A landscape with many peaks, sampled at points; each row gives a point and its height.
From any point a climber steps to the highest of the 6 points nearest to it. It stops when none of these is higher. Distance is the straight distance between rows; heights are no part of it.
j454: [-17.6  -0.2   0.1  -6.6   2.8 -16.4  16.1  60.8 -18.2  14.9   1.3 -28.7
 -32.7  -3.9  -6.6   1.1  -6.7  24.3   3.4  16.9  11.2   9.2]  (h 34.6)
j149: [-43.1 -11.9 -25.9  -3.8  -3.4 -22.7  13.9  78.7 -47.5   9.2   0.0 -43.8
 -43.3  -3.4 -15.1  23.2 -10.8  24.8   8.9  18.4  18.1  35.4]  (h 40.1)
j809: [  0.5 -12.6   7.3  -5.1  30.7   3.4 -20.3  -2.5  14.2  -4.7 -23.6   1.7
 -21.0 -33.6  30.7   8.6 -13.6 -18.0   1.7  22.6  21.8  16.2]  (h 24.1)
j778: [ 16.0 -19.8  17.0  -2.9  15.0  15.5 -13.2 -24.6  30.4  -6.5 -13.2  17.9
  23.0 -13.6   6.5 -12.1   6.3 -31.4  -4.8  -6.2 -26.2   6.2]  (h 64.5)
j702: [ 31.1 -12.9  35.2   9.3  -1.2  21.2 -12.0 -70.4  65.8   1.6 -54.2  22.0
  41.7  -4.9  40.0 -14.2  20.1 -69.5 -12.1  -7.0 -52.2   6.9]  (h 56.7)
j627: [ 13.8 -31.9  16.8  -4.6  13.7  15.3 -20.1 -34.8  42.6  -9.0 -56.9  19.0
  14.0 -23.3  51.7  29.1   7.8 -48.9 -14.9  21.8 -11.4  16.7]  (h 66.2)
j235: [-39.9   5.9 -49.8 -23.7 -36.4 -33.1 -15.3  56.4 -65.1  15.1  18.9 -19.2
 -49.7  39.3 -56.2   8.3 -13.4  59.2  15.9  -7.8  -4.9   0.6]  (h 31.5)
j216: [-21.1  -9.1   9.0 -11.8  29.9 -14.9   7.6  44.4 -12.2  17.6  -8.9 -33.1
 -40.0 -20.8   3.5   6.7  -7.2   7.1   2.2  16.7  29.1  29.2]  (h 47.9)
j245: [ 36.7  17.2 -11.5  10.7 -17.3   6.4   6.5 -34.6  15.6 -11.1  35.0  32.1
  45.2  17.8 -15.4  -9.9  20.6  -5.5  -2.9 -27.0 -19.1 -33.9]  (h 50.6)
j292: [ 44.7 -19.8  23.6   3.1 -11.0  31.0   3.5 -73.2  53.9  -3.8 -15.9  23.7
  46.0  -0.9  23.8 -21.7  -2.1 -62.5  -2.4 -27.3 -57.5  -0.9]  (h 61.0)
j573: [  3.4 -25.1  16.6  -9.5  37.8  10.1 -26.6 -19.9  12.7 -23.7 -47.4  13.6
  -6.9 -31.5  52.6  22.6  -2.5 -31.1 -13.2  17.6  15.1  29.9]  (h 79.1)
j729: [ 35.0   3.9  11.5  17.6 -12.9  31.4   1.8 -58.9  44.4  -4.1  10.8  30.9
  64.4   3.6   3.2 -36.0  -4.5 -40.1  -8.1 -32.9 -42.2 -11.5]  (h 26.9)
j424: [-36.5  -2.0 -25.1 -16.9 -34.5  -9.7   6.9  64.4 -47.9  10.8   3.2 -23.8
 -34.6  22.2 -39.5  24.3 -13.7  42.9  22.1   4.8   5.3  15.4]  (h 24.8)
j158: [-18.5  22.6  -9.4  -7.8 -20.5 -12.2   7.1  17.9 -28.2  -4.0  14.0 -14.3
  -2.4  31.2 -35.0   7.9   4.1  35.6   4.0  -6.9  -7.0 -28.6]  (h 59.4)
j471: [ 40.0  12.5 -12.0  28.1 -23.7  24.9   7.7 -60.8  29.1  -8.8  37.5  35.9
  66.8  29.4 -16.1 -29.8   6.4 -21.8  -7.4 -32.9 -23.5 -40.7]  (h 30.8)
j31: [ 47.9  20.9  -7.3  18.8 -39.4  18.9  10.8 -58.5  22.7 -18.7  57.1  38.3
  59.0  30.2 -19.1 -24.0  14.8  -0.7   6.6 -36.0 -31.5 -45.8]  (h 49.0)
j358: [-32.9  -2.4 -29.7  -8.2 -30.3 -11.4   0.1  80.0 -64.3  12.1  -0.5 -35.1
 -49.9  17.9 -31.9  26.7  -8.7  46.6  22.2   4.9  16.0  10.3]  (h 20.6)
j505: [ -3.5   1.6   9.8   4.8  19.8   3.4   0.7   3.6   5.1  -2.5  -5.6   5.9
  -4.6 -13.5  -7.9 -10.9   5.2   0.0   4.5   3.4   2.4  -3.9]  (h 32.4)
j950: [-34.0  -3.6 -11.4  -7.4   1.8 -22.4  20.3  62.8 -34.3  14.2  -3.2 -30.6
 -36.2   3.5  -7.8  28.6  -8.5  26.4   9.5  17.0  14.2  19.7]  (h 41.0)
j529: [-16.2 -21.1   6.2 -17.3  23.5   1.5 -17.5  17.5  -5.7   8.4 -39.4 -23.7
 -49.1 -39.9  53.6  22.0 -35.0 -13.4  -3.0  30.3  60.6  44.9]  (h 54.1)
j881: [  6.2  21.6  -2.7  15.7  -5.9   3.4   7.4   8.4 -11.6  -3.9  23.4   4.8
  23.6  24.0 -31.4 -10.8  17.2  25.6   4.4  -9.3  -7.0 -27.0]  (h 56.9)
j994: [ 14.9 -21.9  11.6  -1.3  23.4   2.5 -23.0 -30.9  30.9  -6.2 -35.3  24.2
  -4.6 -29.4  31.6   0.8  -5.3 -34.1  -0.1  23.2   1.2  13.7]  (h 58.6)
j790: [-31.4  -0.5 -11.0 -19.6  23.7 -15.5  10.2  44.8 -24.5  17.0 -35.6 -39.9
 -64.1 -39.9  41.5  27.8 -30.9   9.7 -20.9  29.2  77.2  61.6]  (h 49.4)
j874: [-25.4  10.4 -12.2   0.6 -13.3 -22.0  12.1  59.8 -27.1   4.0   5.4 -38.2
 -21.2  10.4 -26.3  12.3  -4.5  36.6  -0.3   9.3   0.9   0.9]  (h 18.4)
j963: [ 25.8 -16.0  11.1  11.2   0.2  14.6  -8.1 -46.4  41.6  -8.7 -24.3  32.0
  32.0  -1.1  12.8 -23.2   5.0 -35.4  -3.4 -11.5 -34.0   4.1]  (h 61.3)
j878: [ 18.0  30.2  -9.8  15.8 -29.0   7.1  13.0 -28.6   4.0  -9.1  45.2  24.3
  50.8  32.2 -25.9 -20.3  28.3  13.6  -1.7 -27.8 -12.7 -41.3]  (h 50.0)
j996: [ 25.6  18.8  -9.1  24.8  -5.6  18.9  14.3 -37.0  20.2  -8.9  33.6  28.9
  54.3  18.8 -17.4 -20.1   7.7 -13.8   1.4 -32.6 -22.3 -31.3]  (h 48.8)
j423: [-13.2  15.3   9.8  -7.8   1.8  -9.0  19.9  28.1 -19.9  -2.6   6.5 -21.8
  -8.2   9.9 -27.2  -5.8   3.3  23.1  -8.5   2.9  -1.3 -12.1]  (h 14.7)
j118: [-15.0   6.6   7.8  -5.5   9.8  -9.8  -2.1  38.1 -14.9   2.6   1.9 -26.2
  -6.7  -3.5 -11.9  -7.2   0.0  21.6  -2.4  14.9   8.6  -0.2]  (h 79.7)
j587: [-13.2   2.4   8.2   5.6  22.9 -15.9   8.8  32.3 -10.6   5.1  -4.4 -18.6
 -33.6 -20.8  -2.3   5.6  -3.5   4.8   1.6  13.1  15.4  11.5]  (h 31.2)
j811: [-30.3 -20.9  -9.6 -17.2  40.5   0.6  -6.4  21.9 -18.2   9.5 -47.2 -27.7
 -59.3 -37.5  53.4  33.0 -40.5  -5.8 -17.5  41.2  87.4  65.2]  (h 47.7)
j86: [ 43.1  24.0 -18.9  28.3 -46.9   9.9   3.5 -54.8  22.8 -11.1  67.1  54.1
  57.8  42.4 -19.3 -27.8  14.9  -9.2  13.5 -40.0 -32.7 -54.0]  (h 48.1)
j684: [ 29.3 -24.9  36.4  13.1   3.2  18.1  -6.7 -54.5  54.8  -0.1 -49.7  29.3
  34.0 -11.9  48.9  -1.6  12.8 -59.4 -13.1   7.6 -35.8  10.7]  (h 61.5)
j657: [ 11.8   4.4  -3.6   7.9  10.0  15.2  -3.1 -11.0   7.5  -8.5   8.4  13.4
  34.8   5.7 -19.0 -17.0   8.1  -8.5   6.7 -13.7  -8.9 -20.3]  (h 58.5)
j898: [-37.1 -10.7   0.3 -10.5  15.9 -20.2  17.4  57.1 -30.7  12.6  -9.2 -39.5
 -54.3 -21.5  11.2  15.2 -25.6  13.8   2.1  20.0  40.4  36.4]  (h 49.1)
j298: [ 19.9 -23.6  17.3   1.1  17.9  18.0 -18.0 -37.9  32.1  -0.5 -28.6  20.4
  10.8 -24.4  35.9  -2.6   8.0 -35.9  -7.2   0.8 -23.5  12.5]  (h 71.7)
j187: [ 36.9   4.3   1.1  22.0  -9.2  30.2   2.7 -63.7  42.3  -9.1   9.9  32.5
  55.2   8.4  -3.1 -34.8   2.5 -30.7  -5.5 -26.5 -38.9 -19.3]  (h 23.2)
j671: [ 20.9 -32.8  21.8  -8.1   7.7  12.7 -10.9 -49.8  49.9  -6.8 -45.0  23.6
  17.5 -17.3  45.5   9.9  10.1 -52.6 -12.5  14.1 -21.3  12.6]  (h 65.9)
j49: [-17.3  15.7 -16.1  -3.8 -22.6 -10.4  -1.6  24.5 -38.5  -3.5  13.9 -24.3
  -6.0  33.2 -39.1   0.8   5.2  42.7   5.2 -10.8  -3.7 -19.6]  (h 47.3)
j168: [-11.2  10.5  12.3   9.4  21.9  -5.0   8.0  31.2   1.6  11.7   4.7 -12.1
  -5.5 -12.0  -8.1   0.5   2.4   7.2  -1.2   7.7  10.5   0.7]  (h 4.4)
j103: [  0.2  20.7 -15.1  -3.0 -45.2 -10.1   8.2 -26.6 -25.0  -7.6  51.1  10.4
  13.6  36.0 -36.4 -10.4  35.5  46.1   2.4 -38.0 -24.7 -48.1]  (h 39.0)
j602: [-24.1   9.1 -14.9  -9.5 -38.4 -25.7  -4.2  48.9 -44.7  -2.0  12.3 -24.6
 -23.6  38.8 -32.8  10.8  -7.3  41.4   6.5   2.2 -10.0  -9.1]  (h 37.8)
j461: [  5.9   6.8   7.0   4.7  20.6   9.4  -4.9  -0.1   8.3  -2.0   6.7   1.1
   9.7   0.1 -20.8 -12.0  15.2  -2.6  -0.4  -2.9  -2.2 -13.9]  (h 54.5)
j758: [ -0.2  23.3  -1.1   6.0 -11.6  -4.3   8.0  19.4  -7.7  -2.8  11.8 -15.1
   7.6  13.9 -29.3  -8.5  13.5  25.1   7.9   1.8   0.0 -12.8]  (h 42.2)
j815: [ -4.2 -27.1   9.1  -7.5  36.3  12.5 -23.8 -11.3  12.8  -5.5 -53.2   0.5
 -22.1 -36.0  62.5  35.1 -23.6 -25.2 -16.2  30.5  30.4  26.5]  (h 57.8)
j912: [ 22.5  -6.2  -2.5  -0.4  14.1  23.0  -3.3 -32.2  25.7  -8.8   1.7  28.1
  30.2  -4.3  -6.3 -17.1   6.8 -24.4  -4.1 -27.8 -26.4  -1.9]  (h 60.1)
j445: [ 24.5   8.6   1.6  15.1   3.0  26.5   5.0 -36.8  22.6   3.1  12.9  29.4
  43.4   8.0  -5.1 -30.3  14.4 -17.1  -5.1 -22.0 -25.2 -18.9]  (h 55.2)
j903: [  4.9  -8.6  18.1  -7.1  27.4   2.7 -17.3  -7.2  13.2  -0.2 -17.1   5.4
 -11.4 -28.3   5.1   3.3  -1.9 -17.1   8.1  10.8   4.2   7.6]  (h 15.0)
j406: [  9.1  12.0  -1.0  -1.9  13.4   7.4  -2.5  -2.6  -0.4  -6.7  17.0   6.2
  20.1  13.0 -19.9 -21.8  25.0  10.6   5.9 -12.7   2.1 -27.6]  (h 57.9)
j779: [-14.9  23.7 -17.7 -10.5 -43.4 -22.8   1.4  -9.0 -38.9   5.9  50.4  -8.0
   3.7  45.0 -47.1  -4.9   3.6  58.7   5.9 -20.7 -17.8 -41.5]  (h 43.9)
j516: [-33.1  -7.1  -9.7  -9.9   9.6 -18.7   4.7  32.2 -16.3  14.3 -21.9 -28.0
 -52.6 -29.4  22.1  26.2 -22.8   1.3   1.5  27.9  48.7  49.9]  (h 49.6)
j462: [ 35.9  27.3 -13.4  13.8 -42.0  -2.5  11.5 -58.9  14.4  -1.0  70.5  45.9
  42.6  28.6 -16.7 -25.4  23.7   7.9   3.0 -44.8 -32.2 -49.9]  (h 48.9)
j531: [-11.7 -25.1  11.4  -7.3  38.3  -4.3 -23.0   2.4   1.5  -2.7 -32.6 -11.0
 -42.5 -32.7  51.6  20.5 -24.0 -22.4 -11.1  31.9  44.1  36.6]  (h 77.8)
j681: [ 12.7  25.8 -12.3   2.4 -53.2  -5.2  11.9 -32.9 -16.1   4.4  67.2  31.0
  31.6  34.2 -33.5 -12.4  19.9  33.4  20.9 -35.2 -35.8 -60.3]  (h 41.1)
j100: [ -1.7  30.3   0.8  -6.7 -32.9  -9.1   7.6   3.4 -30.7  -7.4  40.8  -1.0
  11.9  42.5 -32.9  -7.8  16.6  38.0  -5.2 -15.0 -16.2 -44.8]  (h 51.2)
j677: [-33.0 -18.1  -9.7 -11.6   7.2 -20.4  17.8  68.0 -42.0  16.6  -7.4 -35.1
 -46.7 -10.9  -6.3  34.6 -18.5  22.4   5.8  30.6  23.7  38.5]  (h 47.1)
j856: [ -8.3   0.6  16.9   3.9  23.7 -10.4   4.1  21.9   8.0   4.2  -5.0 -14.3
 -21.7 -21.1   7.8  -3.8  -6.6   1.6   5.6  18.5  21.4  16.1]  (h 12.7)
j735: [-23.0 -14.5  16.7  -3.2  32.1 -18.8 -11.8  20.5   7.4  -0.1 -14.2 -15.9
 -38.3 -32.1  27.7   5.2 -14.2  -8.4   0.7  31.1  35.0  21.2]  (h 40.4)
j900: [-25.4  -6.4   0.0 -15.6  30.3 -12.7  -4.7  21.1 -17.0   7.7 -40.5 -32.8
 -52.1 -36.8  45.6  33.5 -29.2  -6.5  -4.7  31.9  63.2  52.2]  (h 50.7)

For each start below, name the point where the climber stops.
j471 | j298
j31 | j298
j406 | j298
j86 | j298
j424 | j573
j358 | j573
j149 | j573
